A landscape with many valleys, sampled at points; each row gives a point and its height.
A ball rolls from a point to the lowest of its 2 nearest points, and stops where none of them is lower. Distance is the straight distance between rows; heights are no part of it.
sokul height 818: [105 142 121 128 139 152 173 162 152 180 120  73 132  86 170  91 121 130
 113 117 136 143 150 137  73 189 148 175]
Fep height 496: [169 137 147 122 112 111 119  59  79  65 106 110  77 129  94 127 136 148
 132 160  95  77 133 125 175  82 159  97]
kar height 462: [207 171 136 149 178 178  95  74 150 144  70 145 142 145  80 136 151 161
 168  70 152 135 155 170 135 139 138 118]
rovis height 721: [135 164 132 111 129 154 172 181 157 104 170 113  89  84  76 128 127 147
 142 170 147  91 103 166 150 108 144  74]
neb height 141: [164 116 103 149 161 145 107  72 147 159  65 162 174 178 126 104 130 122
 168  87 124  97 155  96  68 125 111 142]
zan height 606: [166 108 141 116 138 184 134 143 110 155  89 111 157 114 180  99 149 107
 120 100 152 142 132 106  96 198 118 130]
nal height 187: [135 104 101 150 141 111  66  80 116 128  76 142 165 172 152 113 118 109
 154 113 102 116 154  97  63 102 114 133]
nid height 452: [154 126 121 131 114 132 136  88  97  62 107 155 118 143  96 123 165 134
 135 136 103  85 112 117 165  96 143  96]
sesu height 657: [101 115 109 131 116 136 162 156 139 105 120 154 166 150 150 143 143 105
 136 114 104 124 102 117 115 136 108 123]
mibag height 392: [123  95 121 129  83 130 132 128 144 140 177 112  72  81  95  84 112 118
  93 142 164  97 157  44 165 138 128 154]
rufer height 420: [ 92  97 109 124 106 149 150 149 162 135 157 116 118  77 127  93 118 102
  74 139 154 110 144  56 157 160 129 144]
puza height 451: [106 177 142 125 153 135  97 167 164 126 109 124 179 130 107 170 147 132
 127 102 152 217 133 201 127 153 147 168]
fita height 627: [ 71 117  86 145 136 129 118  75 140 109 132 165 120 128 140 103 143 106
 100 129  95  89 134  39  88  96 122 164]
fupe height 662: [141 172 152  92 117 154 170 181 118 135 160 105 121 116 152 137 159 152
 134 143 138 164  92 178 152 181 138 112]
sagi height 658: [159 112 133 120 135 102  87 100 105 168  82 103 160 140 186 118 123  91
 137 109 167 134 149  97  83 165 118 148]
Giguf height 363: [204 145 174 102 153 116  96  60 146 127 122 141 143 168 100 180 154 138
 117  95 196 187 123 200 169 150 113 148]
tos height 387: [192 158 162 130 142 105  84  88 101  97  68 134 141 195 131 165 166 105
 182  84 159 141 118 167 142 126 141 102]
Guzaz height 679: [121 152 106 132 114 110 177 140 164 103 163 146 118 130 132 126 140 104
 146 159 134  67 115 102  91 105 110 109]
vin height 548: [195 101 189  74 125 109 111  67  61 150 127 118  87 124 110 141 110 157
 123 135 147 151 126 169 178 127 129 126]
mib height 619: [177 157 136 118 129 205 154 149  96 141  99 110 125 114 170 100 153 140
 136 122 118 139 122 122  98 199 141 124]
sas height 582: [130 145 153 148 132 105  76 109 108 100  66 145 127 212 167 169 129  96
 182  75 111 123  93 138  64 117 131 116]
Fikam height 700: [ 36 108  82 160 139  95  63 125 131  97 133 136 161 145 164 135 114  92
  77 135  92 153 142  95 126  77 128 140]
Zeped height 102: [146 135  96 161 161 180 136 104 164 143  74 155 165 158 129 111 142 139
 166  84  97  96 136 119  50 135 126 138]
duzov height 781: [127 154 113 123  99 162 199 157 153 127 168 103 106  90 148  78 140 112
 124 160 135  86 131  92 102 155 115 126]
Zor height 827: [147 171 147 128 142 156 142 127 150 193 128  75 140 114 146 116 135 138
 128 118 167 160 153 144  87 202 140 194]
dezi height 365: [130 102 124 139 103 119 138 105 122 136 149 136  98 100  97  89 119 130
 119 154 133  95 159  75 160 133 129 145]
rateg height 573: [115 113 124 137 133  75 129 131 123  89 104 165 162 186 115 173 143 104
 163 103 107 123 108 170 138  89 117  97]
mezu height 693: [149 193 144 127 145 137 147 123 124 157 110 112  84  84  81 114 125 199
 182 126 125  92 140 164 104 146 176 156]
Vinav height 737: [ 74 119 113 152 105  99  99 127 117 104 126 114 144 150 193 135 101  92
 118 143  90 124 129  83  66 109 115 151]
zokem height 498: [155 153 117 140 102 193 161 135 124  97 145 126  80  93  78  96 134 159
 143 144 105  70 118 106 149 132 163  97]
Fifup height 675: [123 109 131 150 125 135  44 124  82 127  94  97 162 166 205 131  91  94
 121 123 105 159 138 109  79 123 112 127]
Pire height 612: [ 75 122  72 154 141 160 140 106 182 109 147 177 124 118 103 105 143 115
  95 129 112  72 127  44 122  95 120 143]
kisid height 656: [146 124 154  97 103 105 122 147  59 106 121 122 125 148 178 146 142 105
 145 136 124 159 111 137 136 160 130 106]
Zodip height 654: [120 182 143 111 155 156 126 180  99 133  92 120 111  93 136 104 170 140
 132 122 127 157 137 143  76 182 179 172]
lutib height 177: [118 121 103 146 132  60 164 114 176 142 142 152 142 143  69 133 121 125
 158 141 134  66 134 139 133  86 126 129]
Zada height 425: [198  86 149 121 131 132  54  66  74 119  86 153 109 147  82 120 116 130
 109 117 114 160 181 150 184  73 137 107]
dufa height 577: [124 148 135 192 122 113  89  80 134  88 143  89 150 210 143 168 122 128
 122 148  71 143 139 165 140  69 119  78]
kamo height 508: [142 148 143 118 107  85 109  77  77  93 144  91  87 136 114 130 129 136
 117 187 116 103 137 143 163  81 159 113]
Duvop height 559: [144 142 122 156 131 108 110  90 141  93  81 159 153 195 141 161 148 120
 195  81 114  97 106 128  68 120 133 128]
madu height 634: [112 105 109 142 111 128 120 119 111  70 100 169 150 176 152 143 146  98
 150 118  89 121 103 106  96 113 125 114]
pefos height 384: [123 120 131 127 126  94 158 151 143  86 147 150 135 132  75 158 143 112
 144 159 137 103  98 164 175  76 128  74]
Tinap height 623: [155 129 150  80 101 106 163 134  83 113 153 122 114 118 134 128 148 131
 137 156 138 128 103 142 160 161 125 101]
beb height 595: [142 109 132 113 111 119 174 105 145 179 138 112 122 115 111 101 108 139
 145 132 147 104 147 123 116 161 121 152]
Dusu height 760: [109 138 134  96 122 104 195 165 170 179 181  89 131 102 140 114 120 125
 130 142 165 127 113 152 110 163 111 142]
degu height 76: [121  98 138 121 128 139 153 161 163 179 177 112 110  77  91  95  82 151
 111 140 147 132 132 144 165 141 105 144]
gupuf height 677: [ 96 137 126 145 116 191 150 196 131 104 100 142 157 156 165 159 153 110
 142  80 100 151  78 154  82 159 128 109]
Zuv height 311: [133 171 135 129 151 100 168 139 164 112 119 133 154 154  76 185 156 153
 166 112 126 119 101 212 149 105 139 103]
rema height 744: [117 144 150 108 127 112 168 166 151 166 148  93 146 114 173 149 143 120
 136 118 155 156 100 153 111 188 122 147]
veta height 757: [119  52 137 102 149 107 140 118 155 203 130 123 161 107 110 129  90 135
 115 112 172 160 153 156 159 151 103 165]
seno height 689: [127 168 146 108 114 122 184 186 134 127 173 113 117 107 118 148 140 141
 151 160 143 120  86 178 147 142 132  95]
sak height 697: [110 161  99 142 147 167 145 151 148  99 114 163 152 151  91 127 149 158
 166 118  73  89  98 150  99  93 143 104]
zufu height 549: [173 120 160 132 106 138 137 138 170 136 171 101  56  59  48 119  77 200
 165 149 150  98 114 140 178  93 120 129]
kipor height 579: [ 90 115 109 119 129 188 157 210 137 128 141 118 145  75 141  80 129 113
  94 145 106 137 117 126 132 163 138 115]
zaveb height 616: [109 139 136 141 107 110 100 129  84  91 171  90 107 142 158 135 127 131
 100 182  97 159 127 128 162 106 140 102]
tagi height 480: [213 124 152 133 157 159 115  76 150 161  90 137 106 126  72 129 109 188
 164  80 138 129 164 177 161 130 134 136]
Luto height 476: [ 70 159 118 163 138 137 154 197 177 140 103 103 153 134 185 156 146 106
 120  92 120 142 114 152  43 155 135 163]
bor height 348: [ 67 158  87 134 171 127  98 150 130  99 163 178  67 123 139 130 154 117
  86 122 140  83 100  34 127  84 144 109]
Livu height 570: [128 113 130 124 158 161 132 158 136 199 105 111 136  65 120  94  92 158
 119 120 143 149 168 147 119 170 137 167]
vuv height 232: [133 157 150 118 149 117 152 155 162 195 175 106  78  69  65 112  76 186
 150 140 159 121 121 176 134 128 131 167]
Mape height 448: [191 115 140 110  94 161 162 101  91 120 116 130 100 110 114 106 132 145
 161 147 128 102 137 109 144 153 138 101]
vova height 710: [ 69 108 108 135 101 130 104 137 102  80 137 135 124 124 191 127 133  82
  97 134 100 132 102  72  96 119 124 136]
Nos height 515: [148 150 145 109 172 180 102 149 130 162 100 137 157 122 135 143 137 156
 129 105 153 193 141 185 141 185 139 148]
tisu height 835: [192 144 152 115 150 163 125  97 136 187 110  97 146 123 152 120 137 127
 146 105 196 138 151 107 112 203 125 170]
tuza height 743: [131 147 105 126  92 134 148  90 106  70 138 135  82 108 149 106 142 118
 127 161  99  65 126  58 105 126 132 121]
kome height 676: [141  85 120 137 114 127  62 118  75 143  93  80 166 135 205 104  94  91
 101 132 144 139 155  90  79 144 121 147]
Mimif height 276: [101 144 107 127 129  88 130 156 148  62 164 161 124 138  94 153 145 108
 117 169 148  93 102 113 149  62 141  86]
dofa height 608: [107 165 123 137 115  89 185 180 186 115 149 134 145 147 141 174 145 112
 166 121 138  93  93 166  99 105 116 111]
tibug height 399: [148  97 123 150 140 125  60  80  76 107  98 144 139 163  91 123 128 128
 103 133  85 164 161 143 165  64 138 111]
Kego height 750: [125  41 111 119 118 110 132 106 141 174 123 128 150 100 116  94  90 111
 107 130 150 139 176 111 158 138 114 164]
sen height 360: [137  92 164 101 121  63 115  98  87 161 175 122 109 116  82 127  85 138
 106 159 149 156 121 176 180  83 113 139]
Faz height 382: [199 147 148 118 133 120 149  80 123 133  92 129 122 151 103 145 144 155
 171 105 145 109 137 157 145 141 143 118]
Gan height 764: [151 152 120 115  89 142 177 120 125 109 160 120  76 108 129  80 141 129
 136 170 130  67 125  73 114 149 128 115]
zugem height 106: [127 125 107 144 138  86 166 105 168 144 109 147 160 158 116 131 143 128
 170 102 127  86 137 132 105 120 119 128]
val height 659: [127 179 147 144 132 177 137 167 136 115  95 122 144 154 176 152 165 118
 153  91 111 148  94 138  75 174 148 119]
Mogo height 525: [ 81 169 111 182 140 119  86  98 135  97 160 111 133 181 156 154 133 136
  83 140  88 145 122 101 158  80 132  88]
Vav height 458: [119 181 106 172 130 160  82  56 101  95 138 110  77 159 142 127 137 163
  96 140  73  94 139  78 155  82 160 105]
Guk height 640: [159 167 157 114 136 185 152 170 102 120 114 134 136 122 151 142 168 153
 153 118 124 165 104 182 137 179 148 100]
Rik height 481: [ 81  52  83 151 140 163 139 157 162 113 115 147 192 122 170 141 123  94
  97  95 100 132 106 114  90 119 119 142]
Fizar height 499: [ 76 118 120 167 145 149 156 163 183 150  82 124 177 153 185 157 133  93
 123  64 118 119 110 131  36 141 111 166]
Gab height 645: [ 91 122 133 187 122 134  57 101 131 108 118 102 161 196 199 163  80  95
 124 121  72 159 131 127  93 109 104 114]
Vem height 541: [ 56 114  87 145 123  84 146 148 179  95 144 169 163 149 123 156 127  82
 127 129 113  90 108 102  94  66  95 132]
Kiku height 460: [164 134 157  98 116  96 175 111 139 120 165 111  87 107  93 133 119 153
 165 164 160  67  97 147 157 116 127 105]
kek height 500: [132 102 145 112 133  98  97 125 101  92 156 149  94 115  52 135 144 137
  82 160 121 142 132 129 233  63 142 108]
gog height 432: [128 130 160 100 114  64 110 108  85 127 188  96  84 122  95 128 105 123
 108 185 146 119 123 157 170  65 133 113]
loket height 590: [ 96 121  81 155 130 181 151 145 178 125 130 147 130  93  99  87 134 141
 116 139  99  91 139 100 121 111 130 129]
puna height 569: [ 79 136  97 152 139 206 142 183 163 124 140 134 100  62 101  67 114 141
  92 147  92 102 133  93 120 119 148 134]
muso height 567: [203  95 168  69 132 121 111  99  84 169 132 147 119 121 114 145 118 148
 111 121 174 181 126 169 180 151 107 130]
nif height 414: [100 180 110 147 146 137  87  93  92 107 151 141  50 135 120 116 147 169
  94 137  99  74 136  55 163 100 162 106]
futik height 576: [ 88 131 125 120 118 102  85 132  96 103 176 111  91 118 121 110 133 126
  78 178 122 140 146 101 180 101 140 109]
lup height 364: [149  79 121 126 135 128  80 111  85 117  83 155 171 162 129 127 128 104
 116 118 115 161 146 119 140 109 118 108]
Dak height 661: [140 127 146 149 122 128  81 107  73 111 143  84 139 164 161 141 121 134
  99 157  87 190 161 140 162 103 124  98]
bos height 264: [ 84 153 105 126 130 120 131 145 143  79 170 158  82 112 120 127 155 108
  93 150 155  87 124  48 134  96 131  98]
mus height 715: [130 170 110 146 171 165 141 153 134 105  87 156 157 151  97 154 157 163
 168 104  99 132 108 180 113 115 146  93]
fizis height 493: [203  99 148 128 130 126 131  64 132 183 107 138 116 130  83 113  96 171
 162  96 154 127 168 136 152 141 123 143]
sog height 584: [172 111 165  85 122 147 149 131  97 169 147 113 117 103 138 131 116 145
 125 122 165 178 127 153 165 182 106 133]
Nifuf height 652: [119  89  96 148 127 137  77  69  91 133  94 116 126 126 138  86  98 119
  90 129 114 126 181  55 123 127 137 153]
fek height 725: [ 63  86 103 128 123  78 113 151 132 105 143 142 159 133 147 138 116  88
  91 148 118 141 131 108 137 105 105 129]
Lur height 630: [109 160 131 120 155 186 146 208 103 123 100 119 135  98 157  99 154 136
 126 121  88 154 107 151  83 161 161 129]
Vava height 731: [131 118 170  96 112 100 142 134 131 170 144  95 156 139 171 161 131 105
 128 102 188 185 106 150 120 206 112 163]
mup height 728: [115  77 122 130 141  72  57 110 111 167  99  91 174 156 164 135  87  97
 113 126 140 170 166 140 120 125 112 146]
zozel height 601: [171 116 163  77 104 135 168 129  96 142 174 117  92  88 130 115 121 161
 124 148 152 140  99 155 184 164 111 114]
ves height 325: [ 75 160 117 131 155 112 164 217 170 160 156 121 158 115 113 143 131 122
 142 137 129 136 115 180 117 117 124 136]
sipi height 397: [157  84 118 130 135 154 118 101  99  92  92 182 154 139  91 137 146 125
 119 119 102 148 140 116 186 101 124  84]
pup height 667: [135 124 150 113 130 164 134 191 103 119 113 139 159 124 151 162 154 136
 132 113 126 189 107 175 150 173 119  94]
saf height 407: [ 61 172  88 148 161 104  81 117 132 119 162 155  97 135 147 124 139 129
  84 144 113  93 138  51 129  74 134 132]
Koz height 441: [106  77 108 131 109 166 129 125 117 112 118 144 133 103 136  92 126 109
  79 129 130 128 148  59 152 153 121 130]
setuz height 518: [ 94 118 122 148 132 105 124 123 156 127  80 152 157 188 177 173 124  74
 153  65 120 115 109 116  44 132 103 164]
Kezed height 246: [118 140 115 136 163  96 158 135 179 143 126 151 140 118  56 152 114 154
 165 122 137 108 131 187 148  86 128 120]
fefe height 673: [117 203 127 116 145 133 146 168 123 152 110 127 109  92 105 110 146 155
 150 133 120 124 137 158  83 159 174 170]
ruta height 602: [117 142 161 107  78  75 163 159 116 123 141 111 119 143 201 152 139  92
 148 125 137 132 101 127  86 184 123 129]
nizo height 618: [ 93 142 143 138  88  56 103 139 103 114 142 104 134 170 176 166 113  96
 154 143 111 149 110 155  96 111 131 131]
Vev height 339: [209 146 166 105 143  87 100  66  90 120  83 115 123 169 128 156 152 134
 164 106 157 118 126 158 123 133 148 116]
Runi height 506: [ 60 100  79 154 149 147 154 150 192 110 133 154 178 114 138 125 136  95
 104 114 104  98 114  99  87  93  98 141]
vomu height 719: [ 85  72 123 110 125 104 151 202 150 132 135 124 188 123 160 153 130  96
 116 109 143 163 113 157 154 157 102 120]
nav height 557: [134 128 145 115 184 164  86 142 141 198  84 116 135  76 107 103 103 152
 107  95 163 179 168 163 113 166 156 202]
fute height 759: [ 64 104 100 136 112  79 132 119 138 128 136 118 139 115 187 116 114  93
 106 142 121 107 153  74  75 111 110 165]
podip height 761: [ 95  70 109 117 122  76 150 122 153 164 128 124 153 110 139 120 104  98
 115 144 146 106 147  95 112 126 106 164]
Kobi height 38: [124 154 110 147 140 146 169 137 162 147 106 134 142 130 124 119 144 142
 161 112 111 100 132 141  85 142 128 135]
nidoz height 417: [162 170 146 109 140 103 183  97 134 104 122 117 104 124 104 154 146 171
 172 148 143  77  94 181 146 118 144 101]
Lus height 537: [102  96 128 108 119  99  97 145  99 102 157 146 114 116  96 130 139 110
  76 160 124 153 136 117 209  97 125  97]
tosu height 691: [148 113 149 131 124  87  95  93  88 137 147  82 137 162 134 136 111 134
 121 158 110 177 151 178 159  84 118 117]
nufif height 247: [139 128 122 139 125  90  95  74  97 130 106 128 135 170 144 122 117 131
 148 148 113 127 161 119 103 104 132 137]
sutad height 540: [181 101 140 141 114 141 133 109 163 177 151 127  91  70  43 102  81 197
 172 111 130 110 150 135 169 111 116 155]
dogol height 442: [ 52 177 119 147 151 119 134 215 158 128 101 125 146 120 145 150 157 112
 129  97 124 160 119 170  65 136 163 172]
Salof height 695: [101  92 120 129 141 164 135 210 142 129 113 122 185 112 157 147 137 124
 112 108 126 183 108 165 136 160 128 122]
nam height 542: [133 150 145  98 177 150  86 169 125 158  90 150 131  87 101 117 116 162
 113 107 137 189 153 173 137 173 160 180]
doz height 372: [106 148  96 143 141 147  97 102 118  89 132 182  61 137  91 112 174 153
  94 123 107  63 108  38 163  86 159 109]
tefo height 611: [139 128 123 148 124 132  79  95  86  70  77 159 136 195 141 146 136 108
 157 110  74 128 101 132 101  98 130  95]
Pipu height 568: [ 82 135 155 132  81  78 136 165 125 115 114 133 120 172 198 180 122  72
 158 108 130 129  93 140  81 149 123 140]
Raf height 419: [181 128 129 122 157 139  96 122 125 150  73 152 169 164 132 146 156 123
 148  78 165 156 131 142 134 161 106 122]
Garus height 613: [158 114 134  95 115  73 139  90 105 166 122 111 130 141 139 122 110 121
 159 139 159 134 152 132 111 149 124 162]
bep height 797: [ 97 147  94 135 122 195 188 165 145 113 141 122 119  94 165  77 143 110
 107 137  88  96 112  87  62 140 115 128]
tib height 272: [140 155 150 121 158 130 131 115 158 202 150 126 104  91  61 123  96 198
 137 109 161 163 130 196 146 148 132 191]
rin height 583: [157  92 126 127 120 174 154 122 150 189 117 108 133  83 121  76  90 147
 131 121 144 116 172 112 113 175 122 151]
tedo height 596: [156  79 127 116 115 154 144 126 121 158 105 100 151  96 173  92 116 103
 110 128 149 118 152  89  99 184 127 145]
Duru height 574: [ 80 126 120 133 111  58 161 159 173 127 141 153 159 153 148 167 118  85
 152 121 133  99 108 132  87  97  95 136]
nop height 153: [109 104 118 123 139 124 161 162 164 155 150 130 159 108 113 125 124 121
 122 136 141 129 137 149 162 129 101 126]
Mufup height 642: [126 174 124 133 126 114 182 164 158 102 147 135 130 138 116 159 139 133
 164 154 126  66  93 149 111  94 134  88]
rineb height 388: [ 86 183 125 140 148 111 149 175 171 134 130 126 156 134 118 170 158 136
 150 106 129 165 120 195 113 144 149 148]
pelub height 468: [ 72 177  91 171 139  97  81 105 144  96 168 127 123 154 136 140 119 122
  98 161  97 102 144  96 126  60 127 112]
ros height 437: [127 147 110 180 136 133  70  59  93  91 117 120 124 173 121 134 135 151
  95 148  68 139 159 116 150  63 149  99]
matat height 490: [199 127 150 109 167 207  81 150 119 169  94 154 134 101 115 125 108 176
 112 109 141 181 160 184 166 171 130 131]
gole height 678: [ 98 131  98 143 136 185 153 158 157  98 115 154 157 139 143 135 148 132
 144 109  67 111  96 122  71 111 112 110]
zonam height 472: [171 128 120 147  88 187 162  88 126 109 119 136  89 105  92  92 122 169
 159 126  99  76 140  89 138 149 146 109]
Sazik height 159: [123 141 141 111 130 144 158 197 151 172 186  97  79  52  76  90  86 156
 122 162 158 132 124 150 128 124 126 134]
Gom height 294: [109 112  87 125 120 193 115 114 128  69 127 185 138 147 124 123 188 124
 112 115  73 115  83  62 135 120 121 106]
dami height 636: [149 152 140 126  99 189 169 162 103 103 105 126 129 140 182 113 159 134
 156 115  98 125  77 112  84 173 133  96]
Tani height 428: [128 137 140 100 102 120 111 139 109 105 191 125  39 100  87 110 135 119
  91 156 174 106 126  71 191 119 158 101]
lemi height 543: [ 69 116 139 141  96  97 146 151 152 109 108 148 136 153 198 180 101  66
 138  84 105 110  91 121  45 134 100 149]
momu height 666: [128 146 148 118 117  28 130 108 111 123 139 119 128 167 147 164 134 119
 164 127 149 127 115 161 107 127 137 140]
letol height 526: [159  86 155 105 106 101 107  79  76 149 122 125  95 119  92 112  95 145
 124 149 131 140 164 123 184 113 132 131]
Kis height 716: [100 167 107 132  98 114 141 109 130  84 158 154  97 125 159 123 142 105
 138 162 112  61 104  53  85  95 118 133]
dasan height 449: [243  86 171 101 121 161  95  81  86 123  90 163 103 123  83 129 110 151
 131 104 131 140 157 153 190 112 125 109]
Sogi height 638: [172 137 147 126 137  68  76  88 101 176 101  90 146 167 159 128 125 106
 158 121 171 143 163 129  88 149 126 156]
pani height 808: [112 122 103 140 122 169 181 163 146 144 125 105 146  80 181  88 127 110
 117 125 103 113 126 109  66 163 120 152]
lavig height 566: [ 97 181 115 163 112 145  96 105 104 100 172  86 104 156 167 139 141 142
  82 154  99 151 139  97 174 105 128  91]
rov height 685: [154 113 170 104 126  84  94 141  67 130 119 117 141 168 165 167 136 112
 142 119 142 193 122 166 150 146 126 125]
sevor height 306: [117  84 139 102 116  66 107  93  93 181 165  97 120 110 108 110  61 125
 100 170 140 170 156 145 156 115 109 166]
sifu height 125: [ 82 141  95 127 129 140 139 166 154  61 171 178 132 139 115 151 152  90
 103 152 128  94 103  69 126  79 126  96]
kopep height 717: [163 159 154 105 121 159 178 143 125 178 141  91  88  82 128  88 114 158
 148 134 148 127 132 146 111 198 135 146]
Nozo height 680: [ 88 131 124 124  86 132 156 154 130  79 147 136 121 108 206 129 139  62
 111 137 102 106  84  69  74 124  95 138]
gen height 527: [121 133 123 113 103 195 149 174 128 107 170 112  82  66  91  93 132 136
  99 151 133 119 115 104 198 142 138  89]
pepaz height 683: [ 67 119  81 178 151 114  60  89 132 131 130 104 156 148 164 124 104 127
  60 139 101 147 171  79 141  97 126 137]
luri height 643: [111 150 135 117  80  99 165 140 114  99 154 116 107 121 204 120 136  97
 135 150 120  99  99  83  67 147 118 120]
Pas height 309: [122 111 138 122 105  58 134  95 115 172 189  89  87 107 100 104  83 118
 123 179 159 103 130 113 131 110 116 156]
Rezo height 668: [103 130 107 156 121 130  76  85 105 123 128 103 127 143 160 107 111 131
  88 154  97 151 171  83 135 111 134 128]
muzes height 614: [114 124 141 183 129 100  66 107 124 113 106  99 164 206 159 165  99 113
 144 124  93 168 146 159 115  87 116  96]
vinim height 326: [189 141 161  91 157 129 127  83 152 163 132 138 126 132  93 150 130 171
 132 107 190 176 129 203 155 152 131 154]
kunun height 554: [ 96 123  99 127 117 208 152 168 123  98 147 134 113  86 128  82 148 127
  88 148 106 124 107  88 151 163 132  85]
deva height 603: [ 74 116 103 146 139 191 156 222 123 107 121 116 148  90 178  99 146 110
  90 128  86 146  98 138  90 151 138 125]
movob height 316: [124 124 116 130 108  80 125  96 105 125 144 126 109 128 126 104 119 124
 131 164 121 105 162 105 126 115 122 129]
Keziz height 713: [150 143 177 101 115  75 110 117 113 142 125 112 146 168 154 183 141 104
 149 101 185 189 105 153 118 173 124 156]
nat height 524: [190  71 167 116  87 123 127  92 138 164 149 124  83  84  60 112  79 187
 146 117 156 127 137 138 191 110  99 163]
Vure height 444: [195 163 116 153 173 174  98  94 142 146  65 146 164 174 111 130 149 137
 168  72 143 123 126 135 107 146 133 126]
det height 507: [190  63 150 116 106 107  97  73 113 168 117 145  93 118  73 103  81 151
 135 115 143 135 177 117 171 113 118 163]
kanov height 804: [103 188 120 128 121 130 185 194 167 140 162 102 113 100 152 102 135 107
 136 170 143  91 115 131  76 132 125 121]
Tam height 368: [162 174 147 121 129 102 166 112 138  87 112 128 128 168 119 190 168 140
 181 117 138 107  85 183 138 128 141  99]
zezot height 742: [ 95  50 107 126 140  86  89 103 121 149 111 119 164 118 126 115  80 101
  93 138 137 162 177 116 158 101 112 154]
Tupo height 450: [133 104 141 114 128  69 122 121 128 100 151 158 118 130  63 150 126 121
 118 161 135 113 126 157 201  59 131  92]
Ganop height 538: [136 131 125 161 145 119 121 125 163 137  80 146 183 177 151 161 140 118
 175  64 133 131 121 129  75 134 112 131]
Velit height 416: [176 122 135 116 116 118 139  96  97 101  95 145 125 144 129 136 156 139
 169 138 119  98 119 133 141 130 137  96]
kepu height 332: [120 139  92 132 119 180 134 107 123  65 137 171  99 124 104 107 166 135
 106 128  98  84 104  51 146 118 148  99]
Vuti height 461: [105  46  93 141 129 164 121 124 129 115 103 140 173 111 169 107 123  93
  86 110 121 133 121  85 105 143 117 135]
puno height 509: [150 126 154 106 106 114 160 137 164 143 194 109  82  81  46 118  91 151
 147 173 179  87 113 127 159  97 120 119]
dufi height 536: [119 170 106 145 126 199 150 183 137 103 148 123  76  71  81  66 124 154
 123 163  99  90 129 100 130 123 160 112]
kogav height 483: [141 125 139 105 105 142 147 147 107  77 172 139  72  94  79 119 159 128
 105 172 144 114 117 107 211 119 139  79]
Sizo height 740: [ 72  46 107 123 127 100 137 168 133 119 128 148 189 102 147 133 115  91
  92 123 134 157 133 115 155 132 108 126]
ras height 299: [171 131 172 108 143 124 145  78 151 192 158 127 106 111  78 145  98 185
 104  87 185 170 117 187 151 157 112 185]
mife height 470: [228 105 165  93 137 198 118 113 105 160 107 152 106 108 104 126 115 175
 121 107 135 164 147 168 192 156 128 108]
nuni height 539: [139 132 132 137 143 122 125 141 148 105  88 169 178 187 117 181 163 125
 167  73 132 169 111 181 139 126 127 107]
deg height 765: [136  86 160  92 156  83 133  98 142 185 143 129 154 130 104 159 116 133
 117  98 177 181 128 178 163 157 105 166]
nel height 505: [136 142 143 129 160 144 119 158 163 129 104 148 189 165 116 189 152 132
 134  80 146 196 128 205 159 139 115 124]
Sir height 225: [ 90 111 126 110 109  34 119 119 109 169 183  88 127 134 133 121  88 118
 117 190 150 134 139 135 123 104 109 161]
Rofe height 714: [154  99 134 124 139  90  57  92  84 162 111 100 156 171 143 124 102 116
 115 122 127 188 173 156 139 102 113 122]
zovi height 395: [154  93 142 106 139 138 119 116 119 137  91 151 159 148 117 135 134 130
 141 101 137 163 139 151 156 145 117 112]
biz height 361: [124 148 120 120 117 130 147 143 160 100 187 131  70 100  86 105 140 119
 104 161 171  84 116  62 157 113 148  98]
Naba height 641: [ 80 110  67 143 144 153  75  77 110 121 111 138 109 121 162  99 128 125
  72 117  85 115 149  29 106 121 135 170]
simu height 240: [ 82 132  98 142 141 150 157 202 169 123 143 144 177 108 105 118 131 125
 113 148 121 127 121 141 140 102 116 103]
Gipif height 706: [190 170 162 116 127 164 165 106 124 166 140 100  69  88 103 107 112 188
 174 129 135 103 135 152 119 175 149 146]

For each start below, name the point where the ball stops.
duzov: Kobi
rema: lup
fek: Vev
fute: setuz
sak: setuz
rateg: degu
letol: lup
kanov: Kobi
sutad: lup
zufu: Kobi
Koz: Kobi
